Points, in no order, along strands that fork, close into loops and pass close to each other.
Two points are linked if the straight distance between their rows is under 88.6. Some points are linked to none.
K967: [  9 -28   3   2  41   3  19   9  36   6 -25 -27 -24  -1 -46   4 -16 -16
  -6  -1  22]
K19: [-15  25  42 -27  -4  33 -27  -1 -10  14 -29 -13  60  59  -2  12  24   4
  -2 -46   9]
K862: [ 36   6 -30 -30  -3  23  12   0   3  17  16  26  -9 -10 -32 -30 -44  -8
 -43   1  -6]
K946: [  1  -7  38  35  -3   1  26 -16 -14  19  -2  -6 -26  15  -4  31  12 -24
  43   0 -14]
K727: [-46 -18  43  -6  -7  21  22 -10   0 -13 -15 -26  39   2 -46   8  12   9
  -3 -61  16]
K442: [-25 -15 -59  33  18 -19  20 -22  39  21  12 -29   5 -35 -22 -35 -21 -63
 -19  24  55]
K356: [ -9   4  17 -23 -33  27 -27  39 -20 -28 -12   4   9  29  30   9   1  36
 -13  -2  -3]
K909: [  5 -38  53  26  -7  -8  32  16   2  -9  11 -32  -6  -6 -19  12 -15   2
  -5  -4  16]
K348: [-21 -23  16  57  15 -33  21 -34  34  21  23 -11  45 -35 -28 -12 -15  -3
 -11  -7  20]
K93: [-15  10   9 -29 -10 -15 -29  -2 -39 -17  -2 -15 -36 -28  27 -18  12  16
  40 -19 -20]
K489: [-52 -23   6   1  -2  20  17 -15  41  10 -29 -68  31   2 -43  20   7  -3
   9 -60   8]
K675: [ 17  23  -6 -65 -11  -4 -28 -11  -7 -11 -18  22  18  -3   0  -5  40  32
 -16   3 -43]
K827: [-17  10  17   2  29  12  15   3  11 -13  -9 -14   6 -23 -23  17  19   6
   4  10 -15]
K537: [ 29  13  18 -41 -12  -3 -11  19  -8 -30 -15   6  33   2 -12  33  17  -7
  29  15 -35]
K345: [  5 -21  19   3  -3  54  -7 -28  24   2   9 -13  15  15  -9  40  24   3
  26  -6 -10]
K198: [-23 -42 -20 -14  41  19   8  -6  34 -13 -16 -65  45 -17 -18   1  35  18
 -12  -9  28]
K591: [-29  22   5 -27  14  42   3 -13   5  30   4 -12  38  45  -6   6  16   2
 -18 -20 -12]
K10: [ 20 -19   4  17  -9  32  17   6  29   9  13 -15  37  17 -18   8 -27 -11
 -35  20  16]
K269: [-26  31 -20 -27  36 -16   4   0  13   7  13 -26 -19  12  17   7  28   0
   1  28   9]
K986: [-46  38 -16 -20  -9  10 -30   7  -7 -30   9  23  -5  -7   7  -7  21  15
  23   9 -15]
K386: [-19 -21  50  -1  -1   1  14  22 -23 -38 -20  24   7  12 -14  -7 -12  16
  30 -33 -14]
K779: [ 27  35 -48 -21  12 -28   0   9 -25 -26  17   8 -16 -15   7   2 -15  -4
 -10  22  35]
K192: [-19  31  12  22  27 -41   5   8   1   3   9 -36   0  15  14   5  14   3
  24  22  17]
K912: [-40 -30 -19  37   0 -31  35 -28  51  34  19 -14  43 -40 -32 -35 -34 -41
 -28   4  28]
K52: [-17   5   8  21   5 -25   8 -15  18 -51  21  33  14 -16 -15  -9   6  -8
  14  43   1]
K839: [ 13  -5   6  44   3 -30  -2  -1  35  11  19 -17 -12   7  -7  -9 -40 -22
  14  10  47]
K828: [-22  10 -29 -35  -9  50  -4 -40  12   8  38 -19  -9  21   7  -8 -10  22
   1  -4  -2]
K81: [-46 -24  40   5   3 -12  26  13 -14 -22 -22  -9  10  27 -10   8  32  22
   1 -34   1]
K287: [ 45  13   6  27 -15 -23 -26  20  -2  21  -6  41   4 -15  14 -15 -40 -19
  19  25 -10]
K840: [ 17   9  54  15  -1 -19   5   3   0  13 -22   9 -36 -15   5  23  10 -29
  28  25 -44]
K739: [-39 -27  45  40 -22 -10  64   1  -8 -33  -5  10  32  33 -44  44  13   3
  31 -43  -3]
K263: [ 38   1 -50  -8   8  -7  33   9  25  16  22  -9   1  15  -6   5  -7 -27
 -54  49  24]
K973: [ -9  -8   3  27  34 -12  21 -12  -1  -3   2   8 -20 -17   4 -54 -19 -19
 -20  18  39]
K806: [ 17  39 -66 -33  11 -32  21  -6   2  -9  41   7 -43 -18  -6 -11   3 -10
 -44  23  17]
K710: [ 34  -9 -38  22  19 -18  19 -28  36  57  12 -13 -16 -21 -21 -65 -18 -20
 -52   8  43]
K221: [-16  20  21 -12 -12 -17 -25 -18 -26  -5  -3  -6   2 -10   7  19  20  15
  55 -47 -28]
K461: [  5  -5  34  45 -43 -40 -43  36 -16   5 -14  19 -43  -1  30  -6 -27   4
  30 -22 -39]
K161: [  6 -16  10  16 -14 -43 -17  19 -29 -36  -5  39 -28 -49  25 -28 -19   5
  20   8 -28]
K721: [  6  22  17 -19  10  23 -44  -8 -27  32 -26   8  33  41  24  18  17  -8
  20 -31 -18]
K406: [-23  16 -59 -28   4  21   8   4  20  -9  37  -9  26  26  -1 -21 -26   6
 -43  -5  33]
K397: [  4 -11  41  30   1  38  16  -6  24  -4 -11 -16 -12  33 -18  64  28 -15
  45 -11  -2]
K404: [ 15  22   1 -27 -16 -32  -8  -3  -2   2 -17  21  16 -15  -4   5   8  14
  25  25 -51]
K12: [-28 -26   3 -23  10  13   3 -14  43 -20 -20 -45  27  22 -22  17  35  11
  15 -22  20]
K439: [-40 -42  29  68   0  -1  31 -10  15  29  11 -22  29  -5 -35   5   3  10
 -15 -18  35]
K344: [-17 -39 -57   0  19  -5  26   9  45  14   3 -51  16   0 -20 -11 -14 -41
 -27   9  48]
K128: [-29  -5 -50 -19  29 -35  25   9  36   8  12 -20  -1  -1 -24 -46 -20  13
 -36 -14  26]
K119: [ 17  -8 -17 -14 -13   3  -5   3  20 -13  28  10   2  35   0   0 -40  11
  30 -11  14]
K801: [ 15 -20  21   5 -13  23  27   5   4  12  -1 -19   8  16 -22  30 -42 -27
   3 -11  19]
K280: [ 46   7 -16 -11 -16  -9 -10  15 -37   3  -5  14 -48 -36  27 -11  -3  23
 -37  26 -12]
K533: [ -9  -9  41   6 -30   0  23  -1   0 -26  -5 -10  49  33 -10  46  10  -6
  38 -22  -2]
K165: [ 48  11 -22   0   5  39 -17   3  12  19  -7  -1  18  16  -9  26 -21 -17
 -43   5  29]
K908: [ 45   7   5   2 -12 -25 -16  18 -15  -2  -3  25 -51 -29  15 -34 -22  -9
   6  14 -10]
K635: [ 26  13 -30  -1  -8  17 -48  -9   0 -18  14  14 -20  -5  44  17  29  33
  -8  27   9]
K659: [ -3 -16  40  29  -9 -44  19  22 -12 -39   2  27  10 -18  12  10  -1 -11
  17  27   4]
K90: [ -4 -25 -29  15  39 -16  19 -12  47  18  -2  10  -7  -9 -16 -55 -24 -13
 -40   7  20]
K372: [ 23  38  10  37 -17  -6 -43   2  -6  31   1  31  -4   9  17  26 -14   0
  36   8 -26]
K998: [-25  35 -20 -11  -1 -14 -34   8 -33 -19  25  21 -39 -27  21 -15  -5  28
   0  -4 -15]
K577: [-16  24 -32   1   3  35   5 -29  17  26  44  -5  -5  12  -8 -12 -44  -3
 -27  -5  22]
K730: [ 25   8  -5 -20  -5  42 -42  11 -16  25 -29  27  10  17  34  15   7 -14
   8  -2 -49]
K231: [-17 -12  25  38 -17   8  -9 -10 -27  10 -11  23 -21   1  39  18   3 -18
  59 -27 -32]
K810: [-10 -20  46  49  -9 -24  16   6 -37 -12 -30  37 -13  17  -1  15  -3  21
  35 -47  -6]
K147: [  4   1  36  15 -17  17 -24  17 -28  -7 -11   1  -6  -7  26  13  16  40
   8  -2 -21]
K622: [ 16  -5  -4 -54  31  32   8   3  -3   8 -23  16 -16   4   8 -16  14 -13
  -4  18 -17]
K636: [  0   0  27  29  17  37 -24   2 -24   2 -18  11   9 -15   0  -4  -2  27
 -22  -6   9]
K285: [-21 -24  25  27 -33 -22 -17  30 -41  -1 -28  36 -37 -15  36   1  -5 -33
  46 -27 -54]
K900: [-12   2  24   0  12 -10  43  12  25  -2   5   1  20 -24 -30  -9  -2 -17
 -27  33  -7]
K667: [-23  13  -3 -20  11  45 -12 -24  -2  17  25   5   4  17  29  -4  18  12
 -23  18 -26]
K77: [ 42  -9 -25  -4   7   4  26 -22  26  36  15 -14 -10 -38 -40 -20 -50 -21
 -33   4  22]
K398: [ -5  -6   2  23   6  -7  30  12  51  -1   2  -9  16 -44 -57 -38 -26 -34
 -56  34  21]
K942: [  9  45 -42  31  31  13 -16  -9 -14  28  17  -9 -10  10   1  -9 -21  -1
 -25  13  28]
K688: [ 41  22 -76 -40 -11 -17  -8  19 -18 -31   7  16 -32  16  31  12  -8 -17
  -4  19   7]
K970: [ 48   0 -28 -44 -15  31 -22   8  -9 -34  10   9 -12  20  26  19  15  32
 -26  14  18]
K123: [ 29  27 -85 -36   6 -21  25   6  19  16  11  -5 -27  20 -26  11  -1  -7
 -31  25  10]
K149: [  7  11 -46 -39  -6   7 -27   5 -39  -4 -11  31 -42  -3  46 -25  39  29
 -11   1 -37]
K337: [ 43  -6 -49 -41 -13   5   5  17 -36 -20  20  37 -35   5  29  -1 -11  12
 -35  18  -6]
K194: [ 22  -3  23 -22 -20  -7  -7   6  -2 -10 -27 -23  50  24  24  30  32   4
  21  -9 -12]
K764: [ -2  -1 -34 -10  10  -7   5   6  21 -13  12  -1   5  15  -9 -24 -10  30
  -5  -3  26]
K992: [ 11  24 -30   1  -8 -15 -43  23  -8  14 -12  15 -43   7  57  10  25   6
  11  30  -5]
K916: [-10  42 -12 -12  31  -9   3  -2  -5  12  19 -18 -13 -27 -27  -9  13   2
  -9  35 -14]
K30: [  3 -12  28  37  19   2  -8 -18  -8   1  -4  26 -12 -13  12 -16 -15   9
  14   8  19]
K94: [-33  20   5 -40 -10  15 -34   3   3 -47  -6   8  -7  36  22   8  24  -5
  41 -15  -1]
K479: [ 26   2 -21 -44  -4   5   9 -25 -31  25  31  14   4  -3   9 -27 -18   6
 -19   6 -27]
K805: [ -6  10   0 -60 -25  24 -36  -7 -34 -13 -23  17  -6 -15  34 -15  58  17
   9  -8 -48]
K670: [  9 -26  28 -11 -17  40  -8 -29 -14   1  -6 -20  46  14  25  23  38  18
  -1 -15   1]
K125: [-26 -15 -29 -26  23  35   6 -29  -3   3  12 -37  24 -24 -16   4  35   2
 -25 -15  12]
K509: [-34 -26  59  63 -13  -7  55   3 -13  -1   3 -11   2  16 -29  20 -11   0
   3 -23  15]
K67: [ 13 -27  36  21 -20 -34  -3  10 -28 -37 -27  16   5 -47  40   0   9 -12
  22  13 -39]
K729: [ 20 -13  52  59  -9 -37  -8  29 -34  18 -23  26 -41  -2   3 -10 -17  12
  21 -15  -3]
K564: [  4  18  16   9 -22 -33 -53   9 -22  34 -23   4  -2  -6  22  11  16  15
  51 -20 -40]

A tip is a point with one link. Name the tips that can be reached along the links from each point below, in the order of the rows.
K404 | K840, K344, K165, K149, K125
K564 | K52, K263, K992, K94
K147 | K356, K119, K730, K942, K479
K916 | K192, K398

Name the points in between on the shortest way along the links from the first point to the second, in order.
K675; K810 | K404 > K537 > K194 > K670 > K345 > K397 > K946 > K231 > K285 > K461 > K729
K986; K992 | K998 > K93 > K221 > K564 > K372 > K287 > K908 > K280 > K337 > K970 > K635
K537; K344 | K194 > K533 > K739 > K509 > K439 > K348 > K912 > K442
K973; K721 | K90 > K128 > K764 > K406 > K577 > K828 > K667 > K591 > K19
K231; K125 | K285 > K461 > K729 > K810 > K386 > K81 > K727 > K489 > K12 > K198
K263; K52 | K123 > K806 > K779 > K688 > K337 > K280 > K908 > K161 > K67 > K659
